Each row is a point on a landscape with many valleys, with its height.
A ball rolls from a point to the lowest of its 2 nearest points, and stops where none of them is lower. Distance is the straight distance between rows; heights are no part of it.
Nupod h=747: [-23 -29 -27  -2 -18   9 -13   4   0  17  19  25  35 -22  29 -25  12   1
   0 -23  -1   8 -18  -7  15  13   4  10   7]
Kobuf h=310: [ 10 -15  -6   3  -6  17   4  -9 -45  -7  -2   8  15  -4  -5   3   0  -3
 -26  37  15  23  -2 -15  11  -4  42  15  -3]
deri h=186: [-21   5  -4 -10  -3 -18  16  21   6   7  12   2  11  47 -25  29   5 -15
 -18  -1  12 -20  -9  38  10   5 -34 -10  -1]
guti h=719: [-11 -27 -12  13  20  26 -26 -23   1  -2   2  14  41   9  -2   2  10   1
 -19   2   8   7 -19  25  -4  13  -4  19   3]
leda h=463: [-18   2  -1   1  24 -23  -1   1  14  24  22  -4   1  24  16  30 -23  23
  18  -1   2 -10 -18  12  -3  14  32   3 -16]
voke h=431: [  9  18  23 -15 -13  20  -3   8   7 -13  22 -10  -7  15 -15  11  28 -12
  14   7  27   9  13 -17 -12 -27  24 -24  11]
Sani h=396: [ 18  15 -18 -12 -10  33  28   3  14 -19   1 -22 -31  26  -6  37   5 -15
   5  16  17  -3  11  10   3 -12  -4 -10   1]
degi h=249: [ -8  -4 -12  15  21  25  -2  12 -10 -36 -15  -9  -7   4 -25   8   9 -13
   6   8 -30 -22  -3  17  18 -11   6   3  -5]
Daloz h=632: [-41  -8   5  11  19  30 -34  10 -11 -21  -1   1  23  -4 -12  -9  20  -9
   7 -21 -17  10  -7  18  10 -23  17  -7   5]
zovig h=155: [  6   3  10  30 -15 -37 -22 -15   0   0  -1   6  13   7  12 -27 -10  15
  16 -23 -10 -13  -8  -3  -2 -11  -2  16  -3]
lala h=199: [-13   5 -21  -4 -35  -4 -24  23  30  28  23 -16   4  25   5  16  -8  -8
   6  -4  20   1  -5  -5 -27  23 -29 -17  -3]
fon h=99: [ 20 -10  -5   0 -16   2  10  22  42  30  -9   4   0  -6  16  -6   2  -2
  -2  -9   5   4   3  -2 -30 -17  14  13  21]
bes h=422: [ 12  14 -31  11  -1  -8  30  22 -14   2  -4  17 -24 -10  21   8 -16  17
 -18  31 -26 -12 -14 -11   2  -7  15  23  -7]
Dit h=544: [-26  -8 -22  13  21  46  -4  21   8  -5 -31  30 -12 -30  -7  12  11  -5
 -22   8 -24  -2   0  11   1  12 -10   9  -3]
dudul h=497: [ -1  -6  18  -4 -12 -18 -18 -26   0  -9  21  -2  19  27   8   1  -3   1
 -24  -1  21 -25   2  -2 -20  -3 -10  -9   3]
tedi h=189: [ 18   4  -1  10   7  21  -8  22 -10 -24 -20  -4 -12 -15 -22  10  15 -10
  -2  26 -20   7   7  -2  -5 -17   9  -8  12]
sidag h=108: [-13 -21  14  -5   2   2   0  14  11  25  13  20  19 -20  10   2  18 -15
 -13  14  -5 -11 -13 -17   4  17   4  -4   6]
Tiva h=265: [ -3 -11  10  27   3   1   3  -2 -33 -17   5  -5   7  -9  -7 -15 -13   2
  -8  10  -4  17  -9 -10   5 -10  49  11  -2]
Ses h=257: [-27  -8  12   0 -41 -15  16  18  22  25  35  20  18   4   7   4  -7 -17
 -15  -3   7 -19 -25 -23  -7  37 -12 -12 -13]
dos h=147: [  6   7  41  12 -18  14  31   6  -6  -3  -4  15 -23  -2  -7   3   6 -24
  54   2 -14  -9  -1  -7  40   5  14  -4   1]
reb h=445: [ 19 -11 -31  14 -15   3  30 -11   3   5 -22   1   8  35  -4  14 -14  -7
 -10  18   5  -9  -4   9  -1 -28   1  39   2]
zize h=440: [ -3  39  -1 -14   7 -18  16  20  11  -9  -7  -7 -19   9 -16  20  18  19
  11 -33  -4  -9  16  26  -4 -27  -6 -19 -14]
gav h=756: [-10 -29 -16   0  -7  13   4  -4 -20   5  21  14  19 -13  22  -6  -3   0
  22  -8  -6  11 -24 -17  23   6  32  23   4]
gedid h=60: [ -4  14 -12   3  -3 -29 -13 -11  -6 -11  -6 -10  -7  23   2  -2 -23  18
  14 -31   3  -4   0   6   2 -16  -2  11 -16]
Taruz h=137: [ -4  -5  -9 -37 -12 -17   4   4  18  12   9   1  14  43 -12  22   9  -3
 -12  11  11 -39  20  19  10 -13 -22   1  10]
Lebem h=448: [  4  10 -23  19 -19  -3   1  35   0   9   0   6 -13   1  10  15   9   8
  -7  30  -6  -1  -8  -6  -4  -1   0   8   6]
vodo h=91: [  6 -14  20  22  11  18 -20  27   7  17 -10 -16 -17 -26  -8 -17  -4  13
  24 -29  -6  29  12 -12 -20 -11  33  17   7]
segek h=599: [ 28  17 -33  16  24  18  -7  17  -8 -13   0   6 -23 -32  22  25   9  23
   1   2  -4  14  10  -3 -13 -30  25   8   5]
dogol h=256: [-25 -14 -13 -20   7   7  25 -12  -8 -11  -1  14   3  -5  -2  12 -15   4
   1  -4   0 -18 -19  11  20   8  13  20 -18]
Moke h=447: [ 11   7 -25  -1  13  -5  32   3  -6  10  -7  34  -1   9  16  19  11  -9
   0  28 -12 -28  -5  16  27 -12 -24  11  13]
mopo h=261: [ 24 -12  16  13   2 -20  15  -6  -4  18 -26  24   8 -32 -16 -22 -17   7
  -2  -6  -3  24   7  14 -11  31   2 -16  20]
Tono h=793: [-34 -11  17 -17  16  13 -38 -36 -17  -6   9   5   6   4 -18  -2   2  -9
   7   6  -5   2  14  -8  30  13   4  -5 -11]
Giba h=161: [  3  37  10  -4 -22  -2  -8 -27 -25 -35  18 -26 -11  34 -13   7  -9  11
  -2  -6  24   2   7  -9  -2 -24  -4  -6 -14]
nuli h=318: [-13 -12 -22  11  34   2   6  -3 -17  -7 -22  -8   8  16  -4   0   4 -11
   4  23 -22 -18  -1  17  20 -16 -19  29   0]
bof h=404: [-19  -3  -5 -13  -6  13 -23 -10 -16 -11  22  12  -9  20   9  35 -15   0
  27   8  -3 -34  -3  -4  26  14  -6   4 -12]
pama h=193: [-36 -17 -24 -29  12   9  18   4 -15  -4  22   9  27  -5  13  17  -8   5
 -23   4   5 -20 -23  15  23  16   2  -7  -5]
kazi h=205: [ 15  -1   0  -4  -7   3 -36  -4   6  21 -31 -23 -26  14 -30  30 -13   3
  39  16  -3  23  24  -7 -20  12  21  -4  -8]
Gab h=777: [-43  -9  26  -2  -7  31 -18 -16 -22 -27  22   6  15  -6  -9   2   6 -18
  18  -2   1  -6 -21  -5  24  24   3 -14 -17]
kinuk h=324: [-46  -8  11  -7  15   0   3 -17 -11 -13  15  -1 -13  17   2  14 -26  -3
  -9  -1  -5 -43 -28  16   6  34 -58   5 -20]
lil h=610: [-38  13  -1  23  -7   4 -28  12  -6  -5  -1   9  10  -9  -3 -26  29 -14
  -7 -21 -11   8  -1  -4   6 -14 -10  -2  -3]
Mif h=281: [-31 -13   1 -19  -4 -33  13  -7 -26  -9  20 -15   7  19   2  -9 -27  -1
 -25  11 -11 -30 -24  15   6  37 -70  -2 -19]
lekob h=652: [-16 -13   3   1  24  29 -39  10  -8  -7  13 -16  15  -3 -28  -1  29   6
   6 -16   4  32  -1   9 -13 -34  46   2   7]
Kepav h=520: [ 28  13 -26  20 -14  24 -23  -5  -4  12  -2  -1  -7 -22  30   2  22  11
   8   4  25  45   1 -28 -12 -21   3   8  -2]
muri h=224: [-12 -17  23 -34   2 -18  10   4 -12   6  16   9   4  25 -15  12   3  -4
   7  32 -14 -36   1  -5  27   7  13   4   0]
vibo h=378: [ -9  11  -3 -16  -8 -45  13  35  30  35 -16   8  -6  -1 -25  -6   2   6
  17 -41  -5  -3  17  16   3   4 -14 -17   2]
Bovez h=364: [-16 -20 -18   4  -5   1   5 -23  -2   7 -27  16  15   3 -15  -4 -34   1
  -4  11  -8 -10 -13  22 -14  29 -15  20   3]
nuraf h=132: [ -3  -3  -5 -55  15 -27  11   4   5 -24  23 -14  17  17  -1  -2 -11  18
  -7 -17 -12 -17   9  33  13   2 -15 -26  -3]
lapab h=259: [ 13  12  11 -11  19 -39  14  -3   6  17  -6  12  21   6  -4  -1  11   9
 -14 -11   9   2  18  22   9   6 -12 -27  10]
giz h=474: [ 15  -4 -24  22  24  10  23  -8  -4  -9 -17  -6   2   7   7  -4   4  -2
 -19   4   4   1  -7  12 -13 -39  14  37  15]
dulu h=482: [  3   8 -28 -24   0  15  14   8   6  -4  -9  29 -20 -18  16  12  13  -9
   0   8 -20 -30   2  -4  25 -14 -14  17   3]
sud h=174: [-16 -12  33  -5   4 -14   8   1   0  12  19  15  -3  18 -10  20  14 -19
 -14  29   9 -24  -2  -3   7  21  -9  -5   9]
totev h=523: [  0  -8   8  -2   8 -20 -26 -49   1   7   6  -8  22  29   1   2  10  -1
   3 -19  28   1  19   9   3 -16   7  -1   4]
Kiko h=248: [-11  -4  -5 -32 -27 -55  11   6 -10  -4  19  -2  19  25  -1 -26 -19   2
 -31   2 -16 -29  -1   3   6  14 -49   2 -15]
kam h=625: [ -3  13 -39  12  23  26 -18   3 -25 -19   0  11 -17 -22  20  26   1  29
 -24  16  -1   6  13   4 -11 -10  21   2 -20]
vas h=579: [ 13 -26 -11 -18  26  -9 -20 -39  -5  22   1 -21  17   0  20 -14   2   0
  10   4   3  24  13 -15  11  -2  12  15   8]
Nar h=678: [ 12 -13   0  -8 -15   3 -34  -4 -13 -20  -2  -7  18   0  -5 -14   0   0
  29 -20 -15   4   8   2  19  10   2 -15  19]
Meloz h=298: [-10  12  19 -25  -7 -22  30  26  11   4  16  -7 -27   7   5   3 -26  10
  26 -20   0  -3  -8  -4  11  30   9 -18 -24]
mun h=325: [ 15 -24 -11  -9   4  -1  20 -24 -15   1  -7   9   1  -9   9   8 -20  12
  24  26 -14 -23  -9  -4  19  21   2  31  -8]
Pese h=373: [ -9  -4  -3   2  17 -11  22  26   7   5 -17 -30  -8  22 -11  -4  16 -18
  11  12 -25 -19 -13   5  10 -26  -3  21  10]
sudi h=516: [ 20  29  -7  43   0  -2  27  13  -6  -7  -9   2  -6 -10  18 -19  19  -6
   4   1  10  17 -13   1   3 -22   0   6   2]
geti h=808: [-32   5   5 -41   9  20 -23 -38   1 -16   7  -5 -11 -15   0 -11  -3   2
   2  -8  -1 -11  13 -22  12   5   0 -17 -16]
Vepi h=230: [-24   2 -10 -11 -21 -12  11  40  24  30  18   5  10  -1  -8   3  -9 -16
  -2   1  16   4   2  -5   2  40 -28 -24  -1]
lat h=346: [  3   0  15  10 -31  -2  25  20  23  -8   6  -6  -7 -13  11 -39 -21  -7
   5 -42 -16  -1  -8 -23 -19 -13   4  14   8]
fubuf h=475: [  2  -5  45 -12  -2 -16  -3 -45  -4  -5  23   8  11   7  15   3 -12  17
 -24  -6  11 -20  -7 -11 -17   4  19   3  -9]
baziz h=514: [-13  -4 -37  -4  10  33  23   0  20  -7 -20  20 -16 -25  -6   0  -2 -11
 -15  -3  -7   2   3  -3  16   2 -18   6   1]
Vufu h=406: [ -5  13 -14 -24  -7 -30   6  27  30  13  15 -14   3   8  -5   5  16   3
  14 -40   0   6   9  12  -7 -17   0 -19  -1]
kovof h=266: [-24  -5 -16 -19 -13 -32  25  15  15  34   1 -10  17  20 -11  -8 -13 -11
   5  -2   0   0  -6  13  17  17 -18  -1  -3]
sunes h=429: [ 18  20 -32  12   0   1   0 -17  13 -19 -10 -28 -10  -4  18  -7 -13  20
 -30  -4  16  21  -3 -14 -38 -24  -2  11   0]
Fos h=271: [-19  -9 -19  -6 -44 -48  -8  20   3  13  -3  -4  19  19 -11 -30 -19  -2
 -25   6 -16 -13  -8  -6 -14  11 -34   1  -3]
bupin h=381: [  2  -1 -14  -9 -10 -22  30 -11 -20  12 -16  19 -17 -29  22 -13 -33  25
  -7  18 -21 -14 -11 -17   8  13   0  22 -10]
mufa h=131: [ 34 -25  41  -7  -6  23  -7  -9   8 -14 -20 -13   4 -24 -14 -13  -8 -16
 -12  20   2  29  19 -13 -18  31  -2 -31  14]
rotaf h=207: [  7  -6   1  33  12  42 -11 -18 -11 -29  -6  11   7 -16   2  -9   9  -7
  -4   3   2  27 -11   6   4  10   1  -2   4]
Rir h=526: [ 39  13   8   3  -3  -9  35  17   7 -15 -29  -4 -15 -12  -1  -2   2  11
  -9 -13  -4  -7  20  11 -10 -31  16  -3  17]
pona h=398: [  6  -3  20  19 -23  22  21  11   9   5  -4 -18 -21  -3   5   6 -28  -1
   2  15  -4  13 -17 -36 -27   3  44  15 -12]
sop h=335: [ 14  18  -7   0  -1   3   8  -4  -5  -7 -16 -30 -11  10 -21  18 -14   5
 -20  17  32  33  16  -5 -11  12  11 -16  -1]
letap h=274: [-18 -15   0  -3  -8 -30 -13   2  -7   8  12 -14  35  27  -7 -12  11 -11
   9  -6   3   2 -15  11  15   6 -17  -9   7]
Timub h=543: [ 35  27  -5  35   1  11  28  22   3 -14 -27  11 -11 -19  -4  -2  10  -5
   3 -16   9  24  20  15   5 -13  -1  -7  25]
Nufi h=662: [ 19   4  -3  -3  16  -1  18 -40   1 -12 -15  23   2   9  12   9   9  -3
 -36  14  30 -13  14  12   1  -6 -15  -2   8]
Naza h=688: [ 16 -20 -20 -17  -2  32 -52 -13  13 -15   5 -20  21  -6  -4   0   9  -9
   7  -9   2  12  11   0  -1   4 -11 -10  14]
Geki h=420: [  4  -1 -18   2   1  29  38   5   0 -14  -3  -6  -9  37 -11  31  -6 -22
 -20  24  13 -20  -2  13   9 -10   0  11   3]
miz h=289: [  1   9   1  10  -9  51  -6 -24   0 -24  -8   1 -19 -19   0  -3  -2  -3
  -1  -5  12  20   7 -24  -4 -15  14   9  -7]
Vuzos h=348: [ -2  28 -15 -10 -11   8  24  -6  16 -23   4   9 -14  -6  -2 -25  23 -16
  -5 -52  12  -1  12   7   8 -30 -25  -9 -14]
dosiv h=578: [ 33 -11  -5   5 -12  34 -46   7  31  33 -21   7  -6 -25  14  -7  13  10
  15 -14   0  34  11  -9 -25   7  -5   5   0]
Nok h=421: [ 17  -1   3 -14  18 -14  32 -28  -7   3   3  -7   4 -19  21 -24  -6   1
 -28  12  21  16 -11 -12   1  30 -24 -12  -2]
pilos h=158: [-19  27  25   3  -4 -29  -9  13 -19 -34   9 -20 -21  23  -5  -2  -6   3
 -22  18 -23 -33  -8   1  -2  -8 -40 -15 -10]
vir h=10: [-18  25  26   0   6 -17  -9 -17 -22 -19  -7 -10 -20 -11 -19 -17  -7   7
  10 -17   0  14   8 -18  -1 -14  14  -9 -19]
sezef h=405: [  8   4  10  -2  20 -25  -8  21   3  -1  -2 -33  -4   9  -3  -9   3  11
  28 -10 -29  -7  -1   7  -5 -23  11   8  12]
tob h=352: [  0 -19 -20   1  -4  -9   4 -29 -30   6   4   1  30  -2  15  -8 -12   6
 -43  27  23  15 -15 -14  -2   0  11  21   4]
Nof h=204: [ -5 -19  31  40  35  14  18  -4   1   4   4  -2  13  -4   5 -18   8 -22
   0  17   3  12 -23  -5  -8   9  26  22   0]
Zof h=136: [-14 -26 -20 -33  24 -14  13   7   3   7  27   7  35  24   8  18  -3  16
 -20  15   3 -22 -11  40  10   9   5  -5   8]
lepu h=608: [ 21 -10   3 -25  32  -9   5 -11  -5  37  -4  -1   2 -17  10  -6  11  -5
   1  22  11  28  31 -24  10 -12  25   5   7]
pavev h=503: [ 36   0  -3   6  28  17  41  18  13  -9 -19 -19 -20 -11  15  -4  -2   6
   4   1 -17   1   4   8 -16 -30  16  25  15]
zupul h=473: [  1   4 -18  12   6   2 -27   7  -8  13   1  10  -8   9  -5  38   9   8
  13  14   4  -6  13  10   0  -6  10   4   4]
beda h=146: [ -6  39  33  -9  -9 -14   3 -32 -29 -24   0  -2 -21  12 -29   3   5   8
  -8 -15  29  15  26 -12   0 -21   6 -13 -25]
zusal h=702: [-18 -25 -14  -4  21  39 -50 -29  22   5  11 -13  29   7   0  -5  21   0
  -7 -10  14  17  -6   8  -7 -13   5   9   6]
misos h=196: [  9  12  14 -31  15 -16  31  -2   6 -20  16  16  13  -3  -4  -8   5   5
  -4 -28  12  -3  15  24  14  11   1 -27   4]
Niral h=22: [ 12  -9  14  -6   7  -7  -3  19  39  43   2  12   4 -28  13   1   7  -3
   6   2  -4   3   3  -8 -17  13   6  -2  13]
pezud h=347: [ 30  -8  30  -8 -15  49   2 -23  11 -14 -13  14 -20 -29  16   2  -3 -23
   3   5   2   6  17 -28  -7   4  17   5  -8]
Rek h=736: [-12 -43 -14   2  -5   8 -16 -29  -8  19  10  36  43 -19   9 -11  -2  -7
  -7  -3   8   3 -28  10   2  29 -10  12   6]
gavi h=209: [  1   0  19  -6 -20  -6  17  12 -21   0  -2  15  -5  14 -16   7  10 -16
  26  14 -18 -37  -5 -10  42   2   5   9  -1]
lum h=283: [-24   7  15 -23 -26 -32  29  18  27  20  25   8  -2   6  11 -12 -14   7
   2 -28  -2 -14  -9 -15  -6  21 -14 -18 -32]
ruled h=388: [  9 -16 -13  -8  13   0  29 -22 -21  -1   5 -18  18 -23  11 -16 -24   4
 -18  20  12  22 -18 -17   1  26  15   2   0]
Kasu h=210: [ -6  24  11 -11 -15 -59  -5  12  -4 -19  10  -6   0  12   7 -28   3  13
 -35  -6 -19 -24   6  -2   2 -14 -34 -16 -21]
fepu h=192: [ 35 -10  35  -2  -7 -12   2 -13  -7 -13 -39   0  -1 -16 -22 -13 -17  -3
 -13  14  -8   8  12   3  -9  12  -1  -9  15]
Zagu h=258: [-24  10  -5  -8 -24   9  -2  25 -15 -40  25   4   3  15   3   7  -7  -6
  -6 -12  -5 -25 -13  10  23   5 -25 -16  -9]
lon h=287: [ -9  -5  21  29  48  -1  10   3   6  23   5   4  11 -20  26 -20  20 -15
   7   8 -12   5 -13  -8   1  -1  -4  16   6]
tira h=229: [  6   6  -2  28 -16 -32 -15  -4 -15  10   2  11  24  13   8 -16  22  -8
  25 -15   1   7  -7   5  25   1 -23  -4   7]
zibu h=57: [ -1  19  42   8 -11 -11   5   6   1   0   6  13  -6   2   0 -17   3  -8
  42 -27  -6  -3  -2  -5  22  -4   9 -10  -1]
zefe h=453: [  9  18  -6 -13  -9  -4  31 -29   2  -7  10 -16  -9 -15  36 -27  -7  -5
 -16 -13  16   7  -2 -20   3   3 -38  -7 -16]
roto h=573: [ 25  24 -14   5  16   5 -17 -16 -20 -23  12  -8 -19 -13  25  11  12  16
  10   2   8   3  17  -2  -1 -37  12   1   4]
Fika h=370: [ 10  28 -10 -20 -14   7  26  15   7 -10  -4 -11 -16  14 -25  33   5  -2
 -25   8  31  10  18  14  -7 -17  -1 -28  11]
Foto h=225: [-14   5 -15   0   1   8   1  23  -7 -26  19   4  11  36 -10  29   1   2
 -10  -1   6 -27 -14  41  13  -1 -14 -18  12]
pimo h=151: [-25  35   0  -5   1 -29 -34 -15  -8  -4   6 -14 -11   0  -1   4   3  24
  -1 -25   4  -7  15 -16  -7 -21  -4  -4 -22]
Refif h=433: [ -6  10  32  -2  10 -30  16 -19   1  22  13   3  -1  -1  14  -7  -1   7
  -3   2   2  -7 -12 -20   4   9   6  -2 -12]
fimol h=538: [-41  -8   7  -9   9 -22 -30  -5 -32   1  29   4  20  37  -1  29  -1  15
   4  -7   0 -19  -7  13  16  -7  19  -3 -13]
sazi h=75: [ -6 -16 -19 -54   4 -18  14   6   3 -13  30   2  25  35  -1  14   2  10
 -22  -8  -7 -34  -8  33  29 -11 -17   2  -1]
Rito h=135: [ 14  -6  26   2  -8  13 -49  17  10  14 -32 -20 -11  -5 -38   3   5   2
  13  13 -11  28  22  -5 -32  11  -1 -11   7]
nikep h=292: [-20 -16 -22   4 -43 -30  -9  11  -5  10   5  -4  19  15  -2 -15 -38   8
  -3  12 -13 -22 -34  18 -18  38 -33   4   1]
vabu h=326: [ -7  11   3   8  17 -43   4  14   9  41 -13  22   8  -6 -17   3  28  -4
  14 -11   1   8   9  10  14   2  -6 -13   0]
Lida h=168: [-11 -13  12  11  32 -13 -14  28  15  26 -12  -6  -1 -31  -2 -14 -11  10
  11 -27 -22  13   3   6 -17   7  38   8   8]
Pizo h=214: [ 11  -9   0  20 -16   1 -10  26 -27 -13  -5  18   5 -29 -11 -13  -6  18
  15  -8 -29   7  -2 -10  12  -7  39   8  13]
Mub h=485: [ 19  22   2  22  19   2   6  25   0   7  10 -18  -7   3   9   7  31 -10
  15  15  17  26  -8   2   1 -15   7 -12  11]
Vuras h=153: [ 12  12  29  14 -16   3  -5  21 -16   3  -6  20 -17 -27  -6 -12  12   4
  47 -19 -25   8  18  -9  20 -23  34   0  12]
fes h=382: [ -2  -3 -12 -29   4   9  12   6  24 -13  -1   7   0  -2  -3 -23  37 -28
  -7 -28  -1 -10  22   8  12 -32 -23  -7  17]
seped h=607: [ 24  -4  -7   8   5  29 -17 -22  38  31 -28  21 -19 -25   2  13   2   3
   7  -9  15  17  25   3 -22   3  -4   4   8]
meki h=321: [-14 -10  12  20 -24   2  12   2   4  -9   7   9  15 -19   5 -28  -6 -18
   6 -27 -13  -6 -30 -11   2  10   5  10  -5]
tepi h=439: [  3  -7  -9   4   5  -1 -49 -10 -10  -3  10   1   3  22  -5  37 -14   9
  35  14  -3 -18  11  19   7  22  -1   0  -2]
Mezu h=487: [ 28  -7 -36  24  -8  22 -22  -3   7  18 -22 -20 -20  -7  19  -6   4   3
   9  14   0  26   1 -20 -19 -34   0  32   9]
gev h=133: [  8   9  28   7  -1  12  -4  26   0 -20  -9 -22 -19 -14 -25 -12  13 -15
 -14  32 -17   6  19 -15  -7  11  -6 -29   6]
piro h=366: [-26  -7 -15 -17 -18   8  -3 -16  -1   3  16  -2 -20  30   3  17 -34   4
  15   5   8 -35 -18   8   8  30 -40  14 -15]
movu h=631: [ 28 -10   6 -15   7 -14  17   7 -13  34  -1   4   5 -13   2   1  -5   7
   2  39   6  24  12  -8   9  24  24 -15  15]
zes h=580: [-13   6   0  27   7  26 -28  11  -3   4 -23  35  -8 -40  -8  -6  25   3
  -7 -14 -14  11   2   0  12  -1  -9   3  -7]
Beza h=651: [ 17 -22   0  -2  35 -12 -16   6 -18  12  -9  -8  16 -15  -9  -4   5   5
   7  11 -11  21  10  10  14  22   8 -16  22]
dova h=82: [-18  33  14 -17 -12 -12  -2  -8 -10 -24   7 -22 -35  36 -13  13  -3   7
 -19  10   5 -19  12 -15  -7 -31 -17  -9 -17]
Rupop h=456: [ 32   5 -40  19 -23  13  -6  -6  14   7 -19 -14 -10  -3  17   5 -19  14
 -12  16   9  16  -9   0 -39  -6 -10  11   9]
Visur h=391: [ 27   1  24  -7  21  30  12 -17  22 -12 -27   2 -21 -20  -5   2  -3 -21
  12  -2   2   2  21  -4 -10   6  -2  -8  -1]
sudak h=666: [  5 -15 -12  -4 -10 -15 -39  12 -13  13 -15  -6  12 -14 -18 -13  -4   8
  13   0 -17  27   4  -3   2  23  -9 -14   8]
naf h=67: [ 28 -14  44 -13   1  14 -37  19  16   0 -18  -8  -7 -31 -26  -7  15 -13
 -10  27 -19  22  17 -15 -20  13   0 -18  12]
Fena h=160: [ 29  -9  22  41 -16  32 -21  25  20  10 -26  -1 -15 -20  -8 -21  -3  10
   4 -24 -10  19   4  -7 -40  -5  15  18  13]
vev h=323: [-23 -33  -9  27 -41   1 -14  -3   4  13 -16  21  18   9 -25  -9 -28   1
   4  15  -5 -20 -35   8 -19  30 -15  22   0]
lov h=285: [-22  15  -1  10 -22  -7  25  22  -2 -15   8   1  -5   4  -3 -10   2 -10
 -28  -8  -4 -10 -13   0   4   9 -26  -7  -8]
dep h=313: [-20  36 -27  11 -31   4  13  24  18 -30   6   7 -10  -4  -4 -14  10  -9
 -28 -27  10  -7   5   3  -2 -14 -34 -22 -16]
buta h=371: [-19  25  28  18  24  -7   4 -17 -11  20  11  15  -9 -20  27 -18  24 -12
  -2   9  -1   2  -8 -30   0  -7 -12   6 -12]
Zavad h=548: [ 31  16 -19  -4  -7  13 -17  -8 -23 -10  24 -19  -4  -2  23  12  19   2
  -4  25  23  27  15 -21   2 -18   7 -10   8]
fufe h=552: [  6 -19   9 -10  12 -21   5 -56  -3  14   5 -11  27  16   5 -19  -4  -4
  -1  -3  32  14  -4  -4   5   9   0  10   5]
zabok h=245: [-17   5   6 -11  22 -12   9  20   6  15 -11  -9 -19 -22  -5  -4 -20  14
  34 -21 -22   1   1   1   6  22  15  -8 -10]
Doved h=407: [  6   9   5 -20  -9  15  -1  -1  13  -8  17   0   9  14  -1   3  33 -21
   2  -1   0 -13   8  -1  14 -12  -4 -16  15]
poko h=504: [-30 -11   9   5  28 -24  -1 -22 -18  10  12   2  21  40  -1  23 -21  19
  -3   3   8 -25 -17  32  -1  10  14  11 -15]
moden h=638: [ 19   3   1   9  17   0  13 -33  26  20 -18  21  -3 -19   9   2  14   1
 -23  -4  25   6  15   4 -11  -2 -10   0   9]
gemod h=280: [ 24  13 -10  19  20  10 -12 -18  -9  -3 -28 -19 -27   8 -21  23 -28   9
  15   9  12  36  20   2 -15  24  18  -8 -15]
san h=765: [ -8 -22  -4   0 -22  42 -29 -17 -18 -17  17  20  17  -8   5   5  -5  -4
  10   2   4  -2 -15 -12  13  22  27   6  -5]
Sasib h=159: [ 10   3 -12  21 -24  -4   2  13  50  29  -2   4  -2  17   8  19  -9  -7
   7   7  11  -5  -5   7 -34   3 -21  -3   9]
Vik h=550: [ 27  12  -1  13  -8  27 -40   2  -1  12  -5  -8 -18 -23   7   5  25  22
  22 -19  11  28  21 -15 -33 -26   3  -7  -4]
guned h=455: [ 26  34   6   7  11  38   2  24  -9  -6  23 -20 -15   8   0  30  34  -4
  24  20  21  21  13 -11 -21 -24  32 -22   6]
lutol h=427: [  0  -4  10   7  20   9  17  17  12  20  11 -14  -7  -2  -2  20 -25  12
  15   8   1  12 -10  -5 -17  13  47   4 -12]
Subu h=357: [  3 -13  18   4   8  12  10 -15  10 -17  -7   6  -9 -14   9 -18   1 -17
  -3 -10 -16 -17  -4  -6   3   5 -13   7   0]
Mikip h=109: [ 11 -23  23  22  37  23  -2 -25  -1 -16  -4 -17   9   1   4 -11   4 -18
   5  10   6  19  -8  13  -4   8  16  -2  13]
zogi h=399: [  9  28  -3  -2 -19  -5  12 -13  12 -24 -11 -17 -25  -1  24 -11 -25  18
 -19 -16   1 -14   6 -20 -41 -15  -9  15 -17]
Sobes h=372: [  6  14   7  17 -35  11  14   3  26 -13 -10 -29 -27  -5  12 -13 -26   8
   2 -18  -1   8  -9 -18 -40 -18  16  17   1]
Nirab h=393: [ -7  -2   0  14  25 -29  23  19  -8  29 -17  35   7   5 -10   8  14   1
   9  16 -19 -17   1  32  22  -4  -3   8  12]

Where does a ball stop that starts at each point below?
guti => Mikip
fufe => Mikip
Rir => naf
sudi => sazi
Daloz => sazi
kam => meki
